The views of a scene show one set of named points, each view turned or mirrored, and shifted as a whole, with a little noise and some points left out.
(in the rows, 128 means zero)

Scene 1
View 1
Q_555: [126 144 162 137 101 109 143 122 148 122 101 133 165 117 174 147 105 147
 145 168 105  93 138 118 127  94]
Q_201: [120 145 154 111 133 102  99  81 136 122  54 133  89  74 123 141 148  70
 134 135 124  80 168 123 129 156]
Q_296: [138 168 188 147  96 131 142 149 128 112  99 102 101 131 211 121  90 154
 142 167  93  94 155  95 139  97]
Q_357: [200 139 115 166 100 166 147 116 194 130 138 111 159 195 231 134  99 138
 114 187  33  84 157 127 126 116]
Q_820: [158 156 145 131 105 136 146 115 170 122 101 122 108 166 206 161 114 177
 122 171 107  81 128 111 112 123]
Q_708: [132 175 164 122 115 102 124 103 153 113  74 124  98 108 175 154 131 126
 126 158 122  85 145 120 110 135]
Q_103: [111 174 180 125 126 105 120 125 144 107  59 128 109  53 173 151 138  91
 138 168 124  95 159 138 106 129]
Q_132: [153 147 133 127 119 138 133 103 179 124  92 132 123 142 189 163 131 140
 121 170 102  83 141 129 102 133]
Q_710: [116 157 185 120 123 115 111 123 119 112  57 116  70  77 158 129 124  95
 142 148 121  89 169 106 134 136]
Q_778: [128 129 156 110 122 127 113  98 136 125  69 127  73 128 142 144 121 137
 134 135 130  79 148  96 138 141]
Q_80: [153 163 160 135 103 127 141 124 156 119 100 114 110 147 203 144 110 159
 125 168  97  86 142 109 117 114]
Q_206: [120 170 168 126 101  69 134  98 141 119  89 132 146 102 159 152 123 131
 135 151 120  88 136 119 120 107]
Q_497: [131 118 130 128 119 132 136 110 174 125  94 149 170 117 161 167 125 134
 140 173 106  92 130 137 112 113]
Q_879: [117 141 151 116 116  96 126  95 150 125  78 143 135 105 141 162 133 134
 134 149 131  84 133 122 116 125]
Q_827: [109 135 144 103 130 108 122  98 163 123  61 156 126  89 138 178 150 133
 135 157 151  83 125 132 101 136]
Q_808: [111 135 185 138 125 165 125 166 128 107  66 119  95  72 186 123 103 114
 158 177 104 102 169 113 134 106]
Q_596: [135 166 141 135 109 102 148 110 188 120 100 145 170 121 196 179 134 151
 120 185 114  89 120 145  89 111]
View 2
Q_596: [133 131 110 157 156 150 118  99 176 119 108 123  82  94 109 119 126 144
 124  93 128 170 132  92  91 212]
Q_555: [144 137 117 151 137 137 106  96 168 102 147  95  72 112 100  76 128 149
 150 108 139 155 153 131  94 201]
Q_820: [154 136 107 117 129 154 121  82 150 126 149 140  97 117 161  86 115 141
 139 111 123 139 137  87 119 191]
Q_808: [168 146 110 145 122 100  62  85 162 135 142  67 121 183 116  22 180 141
 130 131 138 152 146 145  84 153]
Q_201: [156 162  88 134 114  56 113  84 165 150 133  64 114 134 106 132 204 123
 179  89 152 146 165 117  62 129]
Q_132: [160 146 108 128 134 127 119  73 159 129 124 118 106 118 147 108 129 140
 138  91 117 151 131  94 101 184]
Q_80: [151 145 102 130 129 152 107  91 153 134 150 121  92 133 147  71 122 138
 145 113 131 142 140 105 111 185]
Q_778: [167 144  95 113  99  73 123  71 146 128 165  97 111 126 135 109 181 138
 179 108 147 125 171 116  97 136]
Q_497: [161 134 124 141 140 111 115  70 171  90 115  96  90  99 111 114 138 157
 138  90 118 167 143 118  87 203]
Q_296: [147 146 105 142 125 155  88 101 155 136 173 103  86 159 133  26 123 139
 146 131 142 137 150 129 109 177]
Q_357: [188 183 127 118 139 181 112  63 166 122 135 108  91 133 179  66  51 143
 144  58  68 159 105 118 117 222]
Q_708: [138 146  90 139 129 116 114 102 161 152 137 106 100 128 121 107 164 128
 150 109 149 144 151  94  88 160]
Q_103: [136 142  91 166 138  98  87 107 173 159 115  81 111 145  92  92 195 127
 134 113 157 164 149 108  63 157]
Q_206: [126 146  96 158 137 126 118 118 169 127 146  95  72 106  93 106 152 135
 164 106 157 151 161 116  82 181]
Q_710: [148 150  88 139 115  83  92  99 157 158 151  77 116 162 112  73 198 127
 161 122 160 139 164 122  74 131]
View 3
Q_201: [107 126 112  53 100 116 108 164 155 149 130  94  64  78 164 110  97 129
 166 107 117 118 122 162 158 112]
Q_296: [129  92 123  98  33 107  56  90 123 102  97 108 149 109 147 143 151 156
 147 159 128 136 122 114 101 148]
Q_708: [136 110 112  90  86  91  96 130 135 135 118 114 113  86 135 108 144 154
 161 119 123 121 114 148 138 132]
Q_596: [181 109 133 138 113  84  83 109 134 102  95 107 137  79 115  86 173 134
 139 121 151 106  94 162 154 169]
Q_808: [ 99  87 124  58  63 135  77 126 133  91 126  72 128  74 164 149 151 120
 139 154 129 142 120 131  85 131]
Q_357: [176  72  93 182  57 109  14 133 144 115  67  87 159 128 110 128 118 135
 117 165 165 117  79 100 162 217]
Q_820: [158 100 113 136  74  87  87 111 138 134 109 111 168 110 100 121 137 160
 145 129 137 126 104 111 134 181]
Q_778: [111 131 122  67  79 110 118 134 153 156 139  93 111  98 140 132  84 145
 163 114 119 127 129 126 144 148]
Q_555: [154 122 149 107  71 107  73  88 132  91  97  96 133  96 145 114 150 124
 138 138 148 118 117 148 144 165]
Q_827: [139 135 145  80 130  99 135 129 147 131 139  92 115  68 130  98 137 121
 152  95 131 113 113 168 151 144]
Q_132: [156  99 113 128  98  96  85 140 145 131 111  96 141  94 112 111 134 140
 141 125 140 117  98 133 149 170]
Q_879: [145 138 146  86 102 100 112 114 142 124 118 101 111  83 142 102 130 129
 157 109 130 111 121 160 157 148]
Q_103: [119 100 113  64 100 108  90 143 133 111 117  99  91  59 157 108 169 131
 154 122 126 121 114 171 119 104]
Q_497: [160 119 149 118 108 113  89 120 148 101 112  79 131  85 132 104 134 108
 130 122 155 114 101 154 161 183]
Q_80: [146  96 116 118  61  95  74 108 132 120  99 112 152 106 121 125 141 155
 148 141 133 126 110 118 126 165]
Q_710: [ 96 111 109  46  66 115  95 136 139 128 129  99  93  80 164 135 128 144
 163 128 111 131 128 143 116 104]
View 4
Q_808: [124  65  97  87  69 120 132 137 191 194  96  99 102 148  96  93 122 173
 105 137 145  66 113  88 101 108]
Q_778: [ 98 129 169 101  82 110 151 148 142 146  76 152 109 143 125  82 124 164
 144 124 144  67 125  95  66 138]
Q_201: [117 102 142 114 101 102 141 158 140 176  57 151 117 108 146  64 129 178
 135 138 143  71 133 102  23 164]
Q_357: [ 74  77  96  46  97 114  61  79  83 133  91 200  92 188  51 170 118 172
 118 146 109 131 120 128 124  79]
Q_710: [101  99 126 118  74 120 137 146 160 195  76 112 108 122 119  60 126 161
 128 141 141  61 120  95  63 141]
Q_820: [ 79 117 127 101  73 118 100 137 113 128 111 169  99 152  78 152 115 125
 128 138 141 110 116 107 113  91]
Q_497: [140  70 109  84 101  81 120 157 125 129 100 194 106 148 124 149 130 163
 120 136 159 107 114 103  84 106]
Q_132: [ 99 100 122  96  93 108 100 145 119 134  94 179 107 140  92 148 114 151
 122 143 138 116 123 110  78 104]
Q_708: [ 94 102 120 126  80 111 114 156 125 166  90 150 107 118 114 105 120 134
 128 143 147  90 120 104  68 125]
Q_206: [109  71 102 127  84  85 117 160 104 166  96 171  93 127 141  94 142 123
 131 144 168  84 109 104  88 125]
Q_103: [122  66  91 129  87 107 120 166 158 198  85 127 112 100 122  92 122 148
 112 152 151  83 123 101  47 134]
Q_555: [118  62  95 100  83  86 114 144 116 152 109 171  87 154 120 122 140 139
 122 138 166  88 103 102 119 104]
Q_879: [120  92 127 117  93  88 134 168 120 145  94 175 106 125 144 109 134 142
 133 134 165  86 115 101  70 130]
Q_296: [ 82  84  97  99  59 119 106 117 133 182 108 124  83 163  82  99 128 132
 124 140 145  73 107  97 141  92]
Q_80: [ 81  96 113 100  71 116 100 130 118 152 106 158  95 153  84 129 123 133
 125 141 143 100 112 104 114  96]
Q_827: [136  97 137 122  95  90 144 195 144 137 100 172 117 108 143 125 126 145
 127 134 166  96 118  98  45 131]
Q_596: [116  68  88 117  95  86  91 167 102 138 112 194 103 123 112 165 123 122
 114 151 161 123 112 112  84  98]
View 5
Q_879: [129 106 129 136 118 108 139 103 124 118 140 122 104 147 140 146 169 136
 114 132 149 138 185 154 120 182]
Q_808: [125 105 123 134 172 131  75 148 152 125 163  97 105 139 183 167 156 183
 164  94 129 139 170 129  73 129]
Q_827: [127  92 106 119 114 106 137 100 115 100 128 114 102 154 152 137 191 134
 106 114 160 137 200 163 114 191]
Q_357: [130  86 200 153 161 142 133 126 120 126  87 149 124 106 198 165  30 173
 105 131  95 136 129  75  93 225]
Q_80: [124  94 165 148 170 132 136 132 140 107 123 132 105 104 159 167 134 154
 118 125 111 139 147 105 116 176]
Q_820: [122  77 162 141 162 130 148 131 126  92 106 133 104  95 156 168 133 144
 107 120 108 142 146  95 121 197]
Q_710: [104 113 105 153 149 118 101 142 157 108 159 107  77 150 168 152 163 140
 154 121 147 126 167 165 109 115]
Q_778: [ 94  86 103 141 119  97 119 143 119 109 144  95  81 137 149 153 142 104
 133 133 140 118 168 141 126 145]
Q_206: [140 125 165 155 139 116 149  95 141 136 150 140 112 138 125 153 168 150
 114 143 138 145 171 149 124 177]
Q_103: [127 123 114 144 153 133 110 115 163 102 142 132  89 165 185 141 183 172
 133 112 156 136 184 180  97 145]
Q_296: [129 107 174 155 190 135 116 146 159 127 153 124 107 106 155 182 140 170
 145 119 105 142 138 103 102 143]
Q_555: [150 112 171 141 147 125 129 105 132 143 150 127 128 131 141 163 147 170
 121 124 128 147 171 122 101 186]
Q_132: [120  83 144 139 143 127 141 117 119  96 101 135 106 124 176 149 126 150
 105 121 129 135 161 120 111 202]
Q_596: [149 103 168 137 148 135 155  85 128 105 105 155 124 131 163 147 160 176
  88 119 138 152 177 133 108 226]
Q_708: [114 106 131 149 150 125 139 121 148  95 128 135  89 137 162 149 165 143
 120 127 139 135 164 153 120 161]
Q_201: [ 95 113  86 147 108 105 114 121 134 111 144 113  74 177 169 130 147 117
 132 137 168 115 181 190 116 138]
View 6
Q_80: [130  94 110  92 158  84 118 126 120 118 115  59 119 146 145 170 106 124
 139 134 140 179 177 152 138 127]
Q_879: [111  88 149 103 141  97 138 143 127 123 135 106 150 112 175 184 123 134
 176 103 121 179 182 138 159 178]
Q_827: [120  89 158 117 141 122 125 144 130 119 135 119 159  87 171 173 119 155
 184 104 115 167 180 130 182 183]
Q_555: [138  86 131  92 166  67 136 134 126 139 117  70 126 150 169 192 108 145
 138 111 126 194 181 143 143 177]
Q_596: [118  94 105 102 186  76 123 127 129 124 114  80 144 110 153 188 123 191
 138 138 127 158 177 139 164 176]
Q_103: [143  96 152 109 102  91 103 106 107 134 135  97 120  73 146 188 129 130
 161  82 143 159 163 119 138 193]
Q_808: [184  96 162 109 109  95  95 103 103 154 123  59  92 134 139 170  87 100
 142  72 135 194 164 119 139 166]
Q_710: [140  93 164 103  85 105 114 115 104 128 144  95 116 103 149 173 120  73
 176  76 141 179 172 130 126 162]
Q_201: [102  94 157 107  96 116 126 116 100 136 159 134 137  86 155 183 140  84
 201  71 105 171 182 134 148 178]
Q_132: [111  98 106 104 168 106 112 122 118 126 123  89 135 124 135 168 116 148
 154 133 110 165 179 150 161 139]
Q_708: [116  93 131  99 125  97 121 127 118 110 132  94 132 102 152 177 128 122
 166 114 142 164 176 140 138 156]
Q_206: [117  86 137  89 142  68 147 136 128 123 131  92 136 115 182 199 132 137
 156 105 143 179 180 139 135 187]
Q_820: [119  97 102  95 171  98 116 137 129 105 112  63 132 147 140 158 103 140
 145 154 135 171 179 157 149 109]
Q_357: [105 109  48  85 218  71 113  95  96 156 109  49 107 192 107 173 107 139
 116 154  82 184 190 169 138 107]
Q_497: [131  93 129 109 190  90 129 133 124 153 122  87 140 142 163 183 102 172
 145 110  92 193 182 136 179 184]
Q_778: [111  87 157 107 118 129 130 139 115 117 145 114 141 132 163 160 111  75
 196  96 111 190 183 148 152 134]

In a view up to two points have been moved. Name them for each view, in the order of its rows, or write none.
view 1 -> Q_778
view 2 -> Q_808
view 3 -> none
view 4 -> none
view 5 -> Q_206
view 6 -> Q_497
